A landscape with many valleys, sampled at points; each row gives a point and its height.
From any point a ball takes the steepest step (drop divided by distance) to one of its 6 nearest points. It stops when none of these is lower. Distance is the straight distance between rows; heights are no part of it.
q_870 (h 300): [153  96 125 101  72 128  82  97  29  72 113  97  66 103 117  96  92  78
 113  94 132 105  89]
q_722 (h 501): [ 59  72 109  94 102  90 137 148 139 117  86 114 120 105  85  92 115  94
  84  69  70 105 125]
q_617 (h 515): [ 63  88 105 100  87  87 123 145 138 105  82 119 126 107  88  94 114  93
  82  75  67 107 129]
q_376 (h 424): [ 77 103  99 112  84 107  90 130 126  79  87 104  99  95 108 107 105  87
  84  73  74 118 122]
q_882 (h 357): [111  91 118 110  93 129  81 108  87  72 111  89  88 100  92 102  96 104
 106  96 109  86  94]
q_285 (h 463): [ 62  66 116  94 113  96 124 151 143 127  96 110 126 112  72 107 124 116
  92  65  71  93 118]
q_424 (h 242): [ 96 110 119 125  81 128  94 100  77  84  88 112  83  78 105 107  81  53
 112 102  88 115 118]
q_17 (h 269): [110 102 124 115  83 133 100  99  61  80  96  93  79  88 124 102  79  43
 114  98 102 111 112]
q_705 (h 201): [ 67  89  79  79 143  54 142 112 145 141  98 102 135 141  85 103 157 142
 102  96 131  74  91]
q_375 (h 266): [170  96 124 144  86 138  62  88  56  80  99 154  61  86 109 117  59  63
 124  96 121 123 124]
q_883 (h 445): [110  86 122 116  92 142  90 105  70  77 112  86  86  97 109 101  87  85
 116  85 114  99 100]
q_588 (h 180): [130 101 115 125  80 125  92  92  62  67  98 100  73  79 132 112  66  46
 111 104  93 112 128]
q_34 (h 413): [137 106  78  79 103  97 118  65  51  66 104  84  81 102 130  78 109  97
 114 128 146  97  49]
q_991 (h 391): [ 87  98 104 108  94 136  86 116  98  82 102  84  89  84 107 106  99  93
 102  84  94 100 107]
q_607 (h 328): [115 101 117 105  93 112  67 105  78  82 102  82  89 102  84 102  91 111
 104 112 105  77  93]
q_934 (h 173): [ 71 104  70  71 118  50 132 106 140 140  87  92 130 106 104 101 118 117
  80 113  99  98 114]
q_406 (h 250): [142 103 115 118  77 131  91  84  52  66 105  89  75  82 143 108  75  44
 117  94 114 113 123]
q_378 (h 221): [ 77  99  98  99  85  97  98 138 126  88  86  98 105 101 106 102 111  90
  81  72  72 111 128]
q_387 (h 222): [ 92  91  71  86 125  93 114  82 112  86 104  77 119  94  96  86 121 130
 115 129 136  84  73]
q_738 (h 532): [ 74  88 109  84  87  91 125 143 133 108  81 110 116 105  95 100 117  87
  80  72  72 112 123]
q_244 (h 438): [100 108 106  94  90  98  79  89  81 104  95  89  95  98  81  90  93 102
  98 126  85  85  83]
q_628 (h 385): [ 99  93 119 113  94 145  98 110  87  80 110  81  90  93 104 107 102  91
 109  86 105  95 102]
q_205 (h 178): [106 108 102  88  90 100  78  94  88 103  91  94  98  97  76  90 103 105
  93 120  87  92  84]
q_235 (h 311): [ 88 108  93  96 106  90  99  93 109 131 111 105 102  89  86  94 111 123
  81 120  81 111  82]
q_141 (h 281): [156 102 125  96  74 129  74  95  30  64 109  92  69  94 124  97  88  70
 110  99 137 107  99]
q_666 (h 86): [ 86  94  73  84 123  94 113  81 121  92 107  73 118  97 102  90 124 135
 115 115 131  95  79]
q_129 (h 707): [ 89 100  71  70 126  84 108  84 128  97  96  73 133 101  93  87 133 133
 111 119 135  88  91]
q_793 (h 698): [ 74 112 102 117  88  86 108 131 139  93  78 120 120 109  96 105  98  86
  81  73  67 116 132]
q_748 (h 345): [105 104 105  89  87  94  85  78  79 100 102  79  84 100  90  93  83  94
  92 134  82  92  82]
q_514 (h 368): [118  94 128 110  79 136 101 100  54  73 101  91  81  87 127 104  78  58
 119  91 119 109 110]
q_800 (h 263): [ 79 102  82  87 116  95 109  85 118 119 116  84 109  87 106  94 111 126
  94 121  94 108  80]
q_337 (h 330): [160 100 124 101  75 124  62  96  29  66 113  93  66  92 127  94  92  72
 113 108 139 109 101]
q_772 (h 432): [119 103  89  88  99  97 101  65  75  95 107  77  82  91 114 101  74  93
  98 133  92  88  78]
q_893 (h 442): [112 104 112  94  85 101  74  96  86  89  97  84 101  98  80  98  93 107
  96 117  89  83  95]
q_938 (h 397): [ 91  98  92 100 108  56 106 113 141 135 101 107 118 109  74 101 113 141
  78 105  75  92 101]
q_234 (h 395): [ 91  91 102  95 111  75 102 121 137 125 100 113 131 124  66 104 118 137
  87  80  81  86 102]
q_95 (h 419): [ 95 104  88  78 106  95 120  68  80 101 107  81  94  91 106  89  78  94
 107 126 101  97  65]
q_833 (h 427): [ 82 117 102 136  90 118  85 117 106  90  94 121  92  85  98 102  97  82
  91  81  81 127 112]
q_32 (h 604): [ 91 116 108 133  93 110  86 115 132  92  86 148 105 104  87 114  87  93
  90  60  77 111 119]
q_73 (h 371): [104  95  85  90 115 110 131  73  89  80 110  83  96  99 106  82 103 118
 117 123 132  94  56]
q_372 (h 227): [ 96  94  80  92 123 103 121  78 101  86 112  76 108  93 100  87 109 125
 112 129 132  88  65]
q_463 (h 306): [150 102 125 144  90 143  61  91  75  80  94 147  71  89  95 116  47  66
 122  96 106 102 131]
q_500 (h 558): [ 92 101  73  74 121  91 112  81 121  90  97  79 125 104  94  89 134 135
 116 128 133  83  80]
q_648 (h 465): [147 115  87  98 104 114  77  45  51  80 143  73  61  79 146  88  71 101
 113 123 135 112  70]
q_484 (h 426): [ 95 101 106  89  90 124  81 111 101  80  96  76  98  98  95 109 112 110
  99  82  96  88 108]
q_215 (h 219): [105 107 114 126  84 129  99  96  68  82  97  96  77  82 119 105  75  47
 114 104  92 118 126]
q_222 (h 721): [100 108 104  83  92  98  76 103  90 111  87 101 110 105  73  97 113 111
  86 105  89  95  84]
q_374 (h 423): [111  91 128 120  86 144 103 107  65  84 104  90  84  94 117 101  86  66
 115  88 111 100  98]
q_302 (h 416): [127 105  80  78 104  95 120  68  57  70 104  80  82 102 127  76 101 101
 113 124 142 102  62]
q_812 (h 500): [ 86 126 102 136  91 115  85 119 121  92  85 135  97  98  93 109  90  85
  90  65  79 122 120]
q_98 (h 56): [121 106  85  83 101  96 102  57  75  93 115  68  79  98 130 100  70  88
  97 127  98  90  74]
q_775 (h 394): [ 80 105 100 117  90 119  89 126 118  84  93  95  90  87 112 106 107  91
  88  75  83 117 125]
q_619 (h 417): [122 112  91  80  94  99 111  56  73  86 115  71  86  99 128  92  79  92
 108 122 103  94  80]
q_20 (h 454): [121  86 123 115  87 138  90  99  65  75 112  92  78 106 104 104  94  88
 110  92 117  94  93]
q_207 (h 533): [ 37  75 110 111 111  87 125 162 153 122  82 121 133 101  71  91 127 108
  89  76  69  93 139]
q_130 (h 232): [ 80  95  76  89 120 100 117  82 121 106 114  74 122  85 104  93 104 130
 108 120 115  97  80]
q_175 (h 392): [ 85  95 113 112  95 140  86 112  95  85 108  84  88  90 111 103 100  92
 106  82  97 101 108]
q_801 (h 309): [ 98 100  95  97 106  75  96 108 121 131 104 115 113 106  78 100 116 139
  79  94  79 104  86]
q_606 (h 202): [ 79 102  68  63 117  65 130  92 137 124  95  86 135 106 105  99 126 126
  91 103 110  97 105]
q_988 (h 301): [ 88 108  89 101 108  68 103 103 129 124 108 106 111 102  90  98 113 141
  78 103  85 106  87]
q_273 (h 717): [ 79 115 103 123  88  89  97 128 134  83  83 118 112  98  95 107  96  90
  86  68  70 112 127]
q_930 (h 393): [114  88 125 117  93 136  87 107  68  75 116  88  79  99  99 103  92  99
 109  94 112  86  89]
q_218 (h 415): [146 115  76  85 104  95  85  51  51  61 115  76  67  91 141  72  91 103
 117 129 149 102  63]
q_89 (h 389): [ 77  99  99 121  92 122  88 119 111  83  96 100  90  81 113 103 103  90
  88  79  85 113 118]
q_255 (h 493): [ 80  85 111  72  98  99 117 133 123 114  93 112 117 116  84 105 118 113
  86  63  81 103 111]
q_14 (h 490): [158  93 117  96  85 118  58  73  26  97 121 100  41  93 124 101  97  75
 104 129 120 110  77]
q_481 (h 439): [ 68  74 109  87 115  75 111 136 154 138  98 100 144 121  60 111 118 139
  98  72  73  67 130]
q_142 (h 539): [ 56 108 107 108 101  87  96 128 162 108  67 138 141 107  54 106  75  86
 101  56  52  86 142]
q_713 (h 356): [ 86  98 112 125  99 138  93 118  94  88 106 100  89  79 112 110 102  79
 102  87  88 111 113]
q_809 (h 890): [ 92 101  77  66 120  75 115  91 122  96  93  79 125 104  94  88 140 126
 110 113 139  90  89]
q_224 (h 482): [ 62  71 108  89 106  96 123 143 130 115  86 111 122 117  79 104 125 104
  88  67  71 106 116]
q_532 (h 601): [145  99 102 101  95 117  62  58  30 103 131  93  36  86 139 104  84  89
 104 120 116 109  68]
q_977 (h 511): [ 77  86 103  78  92 105 111 134 120  95  86 100 111 102  92 107 124  91
  85  63  80 105 120]
q_890 (h 260): [ 80  95  83  91 115  98 118  74 109 117 115  81 102  87 105  93 105 113
  99 118 101 108  75]
q_966 (h 292): [120  95 109  99  86  97  79  89  79  85 102  84  79 104  89 100  89 103
  98 130  94  79  88]
q_552 (h 234): [ 77 100  81  69 127  65 137  99 124 136  94  95 139 120  91  98 153 127
 100 102 132  96  95]
q_452 (h 521): [ 61 100 105 109  89  77 120 145 145  99  74 130 127 107  80  89 111  77
  91  77  63 102 130]
q_304 (h 586): [ 97 126 110 112  87 130  70 107 101 107  77 149  97 101  83 115  77  71
 103  62  89 115 125]
q_951 (h 75): [ 77 102  68  72 117  59 129 104 138 129  97  87 131  99 111 101 122 125
  84 109 104  96 109]
q_605 (h 254): [ 76  98  75  66 131  69 129  96 129 130  95 100 137 125  90  94 157 139
 102 111 136  90  82]
q_365 (h 363): [ 91 106  93  88 103  97  97  90  96 119 106  98  97  91  83  93 104 114
  89 132  84 106  76]
q_876 (h 534): [ 61 115 108 118  97  93 100 130 151  98  75 135 136 109  66 101  81  85
  92  53  58  94 137]
q_38 (h 553): [ 92 107 109  73  85 106  82 116  99 104  88  94 112 105  80  98 118 111
  88  81  92  95  93]
q_929 (h 434): [ 80  97  91  90  84 111  96 128 119  93  86  97 109  99 106 105 112  91
  84  76  84 103 121]
q_550 (h 342): [168  97 125 136  86 152  64  89  57  86  95 151  63  80 111 113  49  57
 122  95 118 119 123]
q_419 (h 736): [ 82 104  72  65 123  73 120  88 126 106  92  80 136 106  97  92 144 132
 104 113 133  87  91]
q_746 (h 494): [ 39 102 110 117 109  76 114 139 156 115  82 137 148 108  57  84 105  89
 104  65  67 104 132]
q_582 (h 429): [ 87  84 106  93 121  63 111 123 152 134  96 105 143 120  57 105 112 142
  91  84  75  72 118]
q_645 (h 449): [ 59  66 108  88 117  89 116 142 157 134  95 101 127 111  63 109 122 134
  96  64  70  78 130]
q_871 (h 466): [ 86  97 101  80  86 120  88 123 113  84  88  83 105  97 101 110 114 101
  92  71  89 106 121]
q_482 (h 479): [ 85 100  71  78 118  89 118  86 126 104  99  67 126  90 105  92 125 130
  98 115 121  96  91]
q_336 (h 288): [147  95 122 144  88 154  61  90  76  79  87 135  73  90  93 112  47  70
 126  93 116 101 135]
q_512 (h 508): [ 44  77 110 107 101  86 133 150 145 117  81 120 123 108  80  92 121  94
  84  75  68 105 130]
q_52 (h 332): [132  97  89  94  91  93  93  64  70  89 117  81  71 101 129 109  71  97
  94 124  97  97  78]
q_766 (h 364): [ 84 105  75  51 125  69 128  93 125 121  92  85 139 115 101  95 149 131
 101 104 131  89  95]
q_373 (h 346): [ 99  97  97  86  90  99 106  71  81 108 102  85  92  89 106  91  85  89
  98 139  89  98  74]
q_60 (h 474): [ 93 108 103  86  97  91  88 101  94 122  97 111 111 106  72  89 116 123
  82 112  82 100  82]
q_459 (h 538): [118  95  84  86 111 100 135  76  78  77 109  88  90 113 110  85 113 113
 115 130 139  94  52]
q_301 (h 302): [ 88 103  94  99 110  78  95 102 124 131 108 110 115 100  83  99 118 137
  73 104  79 108  90]
q_941 (h 516): [ 96 126 113 120  83 139  72 102  90 102  70 143  95  99  80 107  71  70
 109  73  86 118 123]
q_212 (h 285): [128  91 113 110  88 117  83  97  68  81 109  86  69 111  92  99  83 105
 104 112 109  86  87]
q_350 (h 384): [ 82  96 100 118  92 129  91 124 108  82 103  91  89  86 114 103 103  88
  97  87  90 119 114]
q_675 (h 464): [ 79 119 110 136  92 129  85 110 102  89  92 115  88  85 102 103  95  77
  95  91  83 129 114]
q_847 (h 450): [121  96  80  81 107  99 127  73  64  78 105  90  86 105 121  82 105 104
 116 124 144  99  58]
q_714 (h 414): [137 114  80  90  98  99  96  51  54  63 115  73  74  95 144  78  87  98
 117 117 139  95  73]
q_105 (h 590): [102 104 109  86  86 110  67 104  85  91  96  84 101 102  75 100  97 109
  93  98  96  85  94]
q_866 (h 305): [ 87 107  91  90 106  95 103  86 101 122 109 102  99  87  94  91 104 113
  86 125  88 115  72]
q_907 (h 537): [ 64 106 109 117  91  97  89 125 161 101  80 142 125 115  66 113  73  91
  97  53  60  97 129]
q_493 (h 446): [ 79  77 115  90 110  81 115 132 147 130  98 114 131 121  62 114 114 137
  91  71  76  86 111]
q_487 (h 189): [143 107 120 131  81 122  84  91  63  70 100  96  69  86 140 115  66  41
 115 107 103 120 132]
q_895 (h 214): [159 105 112 140  84 131  77  81  57  71 111 118  58  67 136 120  68  55
 117 105 107 131 124]
q_680 (h 480): [144 106  98  96  93 113  75  53  43 101 131  89  45  88 145 104  82  98
 109 118 113 110  70]
q_901 (h 563): [ 73  88 102  89  89  90 122 138 121  99  80 104 117 112  96 105 119  85
  78  72  72 106 127]
q_140 (h 199): [ 79 105  62  84 118  66 119  95 140 122 100  79 128  94 106  98 119 126
  87 108 100  99 110]
q_356 (h 526): [ 54 107 110 121  96  80 121 149 141 106  80 130 134 105  70  88 105  78
  90  70  61 103 132]
q_691 (h 287): [132  94 109 117  89 103  79  83  64  88 109  91  59 104 111 108  82 100
  96 129  97  84  79]
q_220 (h 303): [146  93 116 111  86 111  75  85  45  93 116  97  45 102 117 107  86  98
  97 123 111  96  74]
q_483 (h 582): [109 103  91  79 101  96 118  62  77 103 111  80  91  96 111  93  78  95
 106 124 104  96  68]
q_867 (h 568): [116 103  87  80 104  98 123  62  71  85 110  84  90 101 125  90  79  91
 115 120 120 102  66]
q_987 (h 422): [145 115  79  92 107 102  74  48  50  60 125  68  65  86 146  77  82 102
 116 129 148 103  66]
q_896 (h 386): [105  95 111 103  91 130  78 110  93  77 100  77  92  92  98 106 100 104
 102  80 103  89 100]
q_834 (h 374): [ 96  86 125 119  94 148  98 106  71  79 115  89  85  87 111 103  89  76
 116  84 106 111 104]
q_117 (h 215): [ 49  87  80  80 137  56 154 109 144 146  94  99 142 129  91 104 145 132
 103  97 125  82  99]
q_319 (h 314): [ 88 105  81  95 114  57 107 103 135 132 109  98 115 105  97 104 115 136
  74 111  82 104 103]
q_332 (h 326): [ 95  99  98 100 106  74  98 114 127 131 103 115 116 115  76 101 115 139
  80  84  84  97  96]
q_736 (h 240): [ 54  89  77  79 137  57 156 119 143 151  99  92 144 125  94 105 142 127
  99 103 119  84 106]
q_773 (h 268): [ 85  96  86  89 115 103 120  77 100 108 114  83 105  90 101  88  94 111
 106 128 107 104  71]
q_82 (h 517): [ 40  88 114 114 102  85 131 157 147 117  82 128 132 103  75  83 121  94
  84  70  71 110 133]
q_528 (h 425): [111 106  92  83  98  98 103  70  80 106 104  78  86  97 112 101  77  89
  98 129  93  94  74]
q_509 (h 217): [134  91 114 111  88 108  73  95  70  83 108  89  67 107 102 105  84 108
  97 123 102  79  81]
q_430 (h 460): [ 82 119 101 139  90 114  85 120 116  94  88 131  90  94  95 108 100  92
  86  75  79 124 119]
q_46 (h 188): [ 60  88  81  89 150  50 146 112 149 149 100  95 138 138  85 109 158 152
 111 102 130  63  93]
q_412 (h 187): [127  99  97  94  91  89  91  70  72  93 110  80  68 100 115 108  70 100
  99 129  91  88  80]
q_192 (h 344): [118  97  98  93  89  93  92  80  73  98 105  77  78  96 101 104  79  98
  97 137  83  88  83]
q_390 (h 412): [144 111  71  81  99  93 105  60  52  67 107  81  78  97 133  70 101  99
 112 126 147  98  61]
q_213 (h 325): [143  98 105 110  93 104  77  74  61  89 117  87  51  99 117 106  80 102
  91 127 102  90  75]
q_396 (h 388): [ 88  93 105  93 114  64 103 117 140 131 101 108 126 121  68 111 112 144
  87  86  84  82 107]
q_427 (h 555): [ 31 113 115 114 108  80 106 141 162 129  74 147 154  95  54  90 109  90
 101  55  61 100 138]
q_475 (h 448): [ 90  87 107  80 103  92 114 124 121 124 101 110 113 120  72 106 121 119
  84  72  85  92  98]
q_26 (h 289): [ 89  99  90  89 106 100 118  71  87 114 109  87  98  88 101  92  90  98
  95 134  94 104  71]
q_641 (h 256): [ 69 105  83  86 118  43 138 108 147 145  87 100 134 117  91 100 111 114
  82 115  89  96 106]
q_75 (h 321): [146  94 127 107  79 120  84 100  39  78 112 105  66 111 112  98  93  92
 109 102 132  99  86]
q_324 (h 569): [ 90 126 105 124  90 120  82 115 121 106  84 150 100 107  79 118  82  85
  98  56  85 121 116]
q_147 (h 350): [137 112  86  85  96 101  99  51  66  79 124  75  67  94 140  94  73  95
 109 121 112  98  75]
q_503 (h 437): [130  91 126 107  81 134  92 101  52  73 112  92  71 102 113 100  86  74
 114  83 127 106  97]
q_825 (h 218): [ 59  87  77  77 135  63 148 111 147 141  95  96 140 119  97 101 145 129
 105  99 127  88 100]
q_183 (h 271): [105  90  78  93 120  96 124  80  99  81 107  84 103 106 104  86 112 129
 120 127 136  87  57]
q_768 (h 351): [150 107 115 119  83 135  78  88  56  62 114  89  70  81 149 111  78  53
 118  93 125 124 122]
q_55 (h 620): [ 81 116 102 132  90  93  96 129 143  93  81 131 114 109  81 109  83  88
  89  63  72 108 127]
q_564 (h 247): [143 100 117 119  83 125  80  83  62  64 104  91  72  79 144 119  74  49
 117  97 110 116 128]
q_345 (h 369): [111 100 115  95  84 120  69 107  85  84 102  83  95 107  86  96 104 113
 103 101 106  75  97]
q_155 (h 293): [ 88  95 119 129  90 138  96 107  76  88 103 101  78  82 113 104  95  67
 111 102  94 120 110]
q_393 (h 543): [ 75 119 104 125  93  90  94 127 150  98  78 139 126 111  74 113  80  93
  92  53  66  96 130]
q_334 (h 431): [ 79  79 108  93 105  77 107 130 146 131  98 103 140 114  58 108 115 135
  92  78  76  75 119]
q_182 (h 216): [153 105 120  99  73 133  74  89  41  68 111  89  72  91 135 102  79  54
 114  90 131 112 114]
q_181 (h 433): [145 109  89 100 100 108  76  53  55  84 139  75  50  86 144  99  72  95
 109 115 114 109  70]
q_627 (h 401): [ 84 102  91  92 113  42 116 118 152 136  88 107 144 121  65  98 110 130
  86 103  74  82 116]
q_160 (h 510): [ 90 126 105 138  88 123  79 110 103  98  86 143  98  97  91 106  89  76
  94  72  85 127 119]
q_21 (h 373): [ 97  91 103  99 108  77 106 121 123 130 108 119 122 121  67 110 116 140
  78  83  88  88  96]
q_667 (h 144): [131 106 117 137  86 126  75  85  71  75  92 109  73  83 123 114  65  44
 114 113  92 113 127]
q_204 (h 235): [ 57  94  76  69 127  51 151 106 141 148  85  95 141 123 102  95 125 114
  90 109 111  95 105]
q_274 (h 418): [ 61 108  86  83 119  35 129 119 148 156  85 106 150 112  73  88 118 123
  88 114  77  85 118]
q_732 (h 410): [133 115  79  72  99  92 116  57  59  69 111  75  87 101 134  81  88  97
 116 120 137  96  65]
q_425 (h 560): [ 83 107 107 126  98 114  89 121 150 101  79 147 112 110  75 124  69  92
  96  49  68 102 126]
q_265 (h 588): [ 34 117 107 109 104  88  99 132 164 129  72 146 146 101  54  97  96  86
 102  53  53  92 140]
q_78 (h 297): [ 98  97  87  90 111 110 124  72  87  96 116  76 106  90 106  84  94 103
 116 119 111 100  62]
q_660 (h 496): [ 92 126 111 130  85 134  64  99  86  95  74 130  94  89  86 104  76  67
 105  88  92 115 126]
q_698 (h 390): [122 104  81  80 100  95 116  56  67  79 111  78  93  99 134  80  89  94
 115 117 133  97  63]
q_196 (h 308): [150  94 123 107  83 122  76  96  33  83 112  99  56 102 117 103  94  86
  97 107 130 105  82]
q_973 (h 265): [ 81 102  79  85 112  44 126 108 144 135  96  90 133 107  95 102 110 131
  80 112  82  95 114]
q_889 (h 462): [ 94  99 110  84  91  98  86 109  96 115  92 113 110 111  69  99 118 125
  87  84  88  97  80]
q_241 (h 270): [ 80  98  79  93 119  91 113  85 121 122 116  89 108  83 104  93 111 128
  88 117  91 114  84]
q_786 (h 274): [148  99 123  97  74 131  91  95  42  65 109  89  76  93 131  97  86  54
 112  92 129 110 109]
q_469 (h 213): [ 69  91  77  73 139  59 145 107 133 135  96 105 141 126  92  99 152 136
 105  97 136  84  93]
q_434 (h 527): [ 69 112 110 115  88  81 107 135 146  99  73 128 131 113  74 100  96  78
  89  68  65 104 136]
q_749 (h 483): [ 84  92 107  69  81 112  95 125 107 104  85  99 116 106  93 105 120 100
  92  68  81 103 106]
q_529 (h 353): [ 85 108 115 133  92 130  86 112  84  91 100 107  80  84 114 102  93  66
 103  91  84 120 111]
q_53 (h 409): [104 102 102  87  98  92  90  80  87 117 102  91  90  97  91  91  94 100
  91 131  82 101  80]
q_602 (h 387): [133  89 125 117  86 125  82 108  52  79 112  98  67 106  98 103  90  97
 106 100 122  91  77]
q_494 (h 161): [109  97  82  86 108 101 131  68  75  83 112  84  97  99 114  79  96 104
 111 117 129  98  56]
q_388 (h 436): [ 93  95 112  76  95  93  99 116 113 123 101 114 120 113  69 104 123 126
  84  78  89 101  92]
q_559 (h 236): [ 71 101  75  58 126  56 145 100 136 135  90  92 135 116  99 102 139 126
  93 103 125  94 101]
q_956 (h 277): [ 82  99  75  92 113  78 107  89 123 123 115  90 115  92 102  99 112 130
  85 116  90 109  98]
q_136 (h 259): [130  96 111 104  88 105  78  92  73  88 106  85  71 102 100  98  81 105
  96 128 100  77  81]
q_807 (h 610): [ 74 112 100 128  88  83  98 131 146  90  81 126 115 109  84 101  88  87
  84  68  68 109 132]
q_877 (h 512): [ 82 122 113 139  90 132  84 108  90  94  83 126  83  84  98 105  97  70
 104  98  83 124 113]
q_726 (h 249): [ 74 101  67  78 116  73 115  91 132 124 106  81 123  88 107 105 118 132
  87 109 100 108 101]
q_792 (h 343): [ 70 103  88  93 117  40 132 120 145 154  91  97 151 119  75  89 107 124
  86 113  78  87 117]
q_597 (h 459): [ 51  64 108  93 116  86 115 149 158 127  96 106 134 111  64 108 129 132
  94  72  68  78 137]
q_754 (h 253): [ 56  90  77  72 130  49 154 106 144 151  89  96 140 115  99  96 128 119
  89 104 102  97 111]
q_878 (h 317): [149  96 108 108  88 110  64  74  39  92 120  95  50  97 128 105  88  91
  95 120 116 105  73]
q_395 (h 244): [146 102 113 133  82 128  76  87  59  63 107 103  63  74 140 125  70  50
 116 102 106 123 127]
q_279 (h 324): [156  95 117 100  88 117  73  85  35  89 116 100  45 101 117 105  94  85
 101 119 127 108  75]
q_80 (h 209): [ 87  95  81  86 122  98 121  76 114  93 118  75 114  88 105  92 111 131
 113 122 127 101  75]
q_389 (h 205): [111 126 118 128  84 132  60  89  84  82  78 127  90  90  92 107  64  59
 116 101  98 110 130]
q_925 (h 87): [149 108 121 142  84 124  64  85  70  70  95 126  69  84 120 122  63  53
 115 110 102 121 126]
q_221 (h 376): [100  98  89  85 107 105 127  67  85 102 118  81  97  93 109  86  86 101
 108 127 112 106  63]
q_146 (h 258): [103  91  79  91 121  95 118  77 106  81 106  76 101 101  92  86 123 130
 120 140 135  78  68]
q_505 (h 420): [148 114  74  92 100 103  75  47  49  57 120  69  59  83 148  71  93 100
 120 139 156  95  67]
q_555 (h 680): [ 90 111  76  60 121  73 116  92 118 114  86  90 135 115  89  85 156 127
 110 118 136  89  90]
q_171 (h 233): [125 105 117 115  83 127  99  93  58  71 101  90  80  83 133 111  73  43
 114  95 106 115 122]
q_576 (h 443): [156  93 125 136  86 155  68  93  75  85  96 145  69  90  99 113  43  72
 120  94 107 113 132]
q_572 (h 304): [ 90 105  91  94 109  81  94  98 113 130 109 104 107  94  84  91 115 128
  87 113  80 111  80]
q_247 (h 226): [ 75  92  78  70 131  57 137 103 134 133  94  99 136 128  88  99 167 140
 112 104 138  85  80]
q_25 (h 164): [156 103 119 147  90 128  68  81  58  70 105 124  66  75 131 123  64  56
 115 103 102 124 126]
q_449 (h 428): [ 70  89 110  82 117  66 110 126 153 146  84 103 151 119  54 104 117 134
  97  84  68  69 127]
q_456 (h 290): [ 88 106  79  95 111  74 106  98 131 123 111 101 115  91  99  93 114 135
  78 113  83 108  94]
q_418 (h 298): [ 87 103  89  97 105  81 100 105 119 132 110 108 106  99  86  91 113 136
  76 110  84 106  86]
q_474 (h 291): [143  91 115 112  92 114  74  97  53  88 117 100  50 108 115 108  87 105
 101 119 112  90  72]
q_972 (h 396): [ 75 105  93  93 118  42 118 118 151 147  85 104 153 115  59  96 110 129
  86 101  72  75 115]
q_779 (h 370): [129  86 122 117  85 125  88 105  60  75 115  95  66 103  98 101  84 106
 106 106 119  86  80]
q_292 (h 159): [128 116 120 139  82 127  77  94  75  84  85 117  81  86 109 107  69  48
 114 107  92 113 139]
q_747 (h 471): [ 78  73 120  84 112  95 118 139 135 127 102 110 119 120  77 109 116 122
  88  66  80  88 113]
q_544 (h 327): [133 107  79  83  99  99 102  59  70  81 113  66  79  97 131  95  70  95
 106 118 118  95  73]
q_845 (h 251): [ 96 123 116 132  90 129  80 102  82  93  88 121  88  83  98 108  79  54
 112 104  90 121 118]
q_101 (h 101): [ 86 104  74  65 119  80 104  88 120  98  89  81 133 107  90  89 146 132
 112 127 135  80  88]
q_577 (h 113): [166 102 121 148  90 138  60  90  65  74  99 139  62  81 117 119  55  60
 116 107 111 121 128]
q_908 (h 367): [142 108  85  93 100 100  85  50  66  86 127  75  66  91 151 101  76  99
 108 123 119 103  73]
q_900 (h 220): [ 31 100 111 120 110  82 113 153 159 122  89 141 144  99  59  81 117  97
  99  62  61 100 138]
q_366 (h 603): [ 85 114  96 126  88  97  87 131 135  89  87 121 102  95 101 111  91  90
  82  71  73 116 129]
q_156 (h 322): [146  94 104 104  91 111  75  68  49  94 126  90  45  98 128 110  82  93
  99 125 106  97  74]
q_314 (h 210): [ 77  92  82  73 139  56 139 110 135 137  98 103 136 134  85 104 161 142
 104 103 131  75  87]
q_939 (h 170): [138 106 118 145  87 137  59  89  79  70  86 130  76  86  97 111  54  61
 124 106  99  99 132]
q_262 (h 347): [142  95  98 104  93  99  84  70  65  88 124  83  49  98 131 111  76  98
 102 124 102 101  71]
q_784 (h 499): [ 70  78 114  76  96  99 126 137 128 116  95 109 119 114  85 107 118 106
  85  69  83  99 113]
q_536 (h 248): [ 99 100 123 120  86 135 101 101  66  84 102  98  83  92 118 104  82  45
 114 103 101 116 114]
q_10 (h 312): [ 81  96  67  82 118  84 109  87 130 116 112  78 121  90 110  91 113 131
  92 115 101 100  91]

Where does a ball stop that starts at each point below?
q_324: q_925
q_452: q_951
q_32: q_925
q_484: q_509
q_738: q_951
q_373: q_666
q_883: q_925
q_493: q_951
q_617: q_951
q_160: q_925
q_95: q_666
q_20: q_509
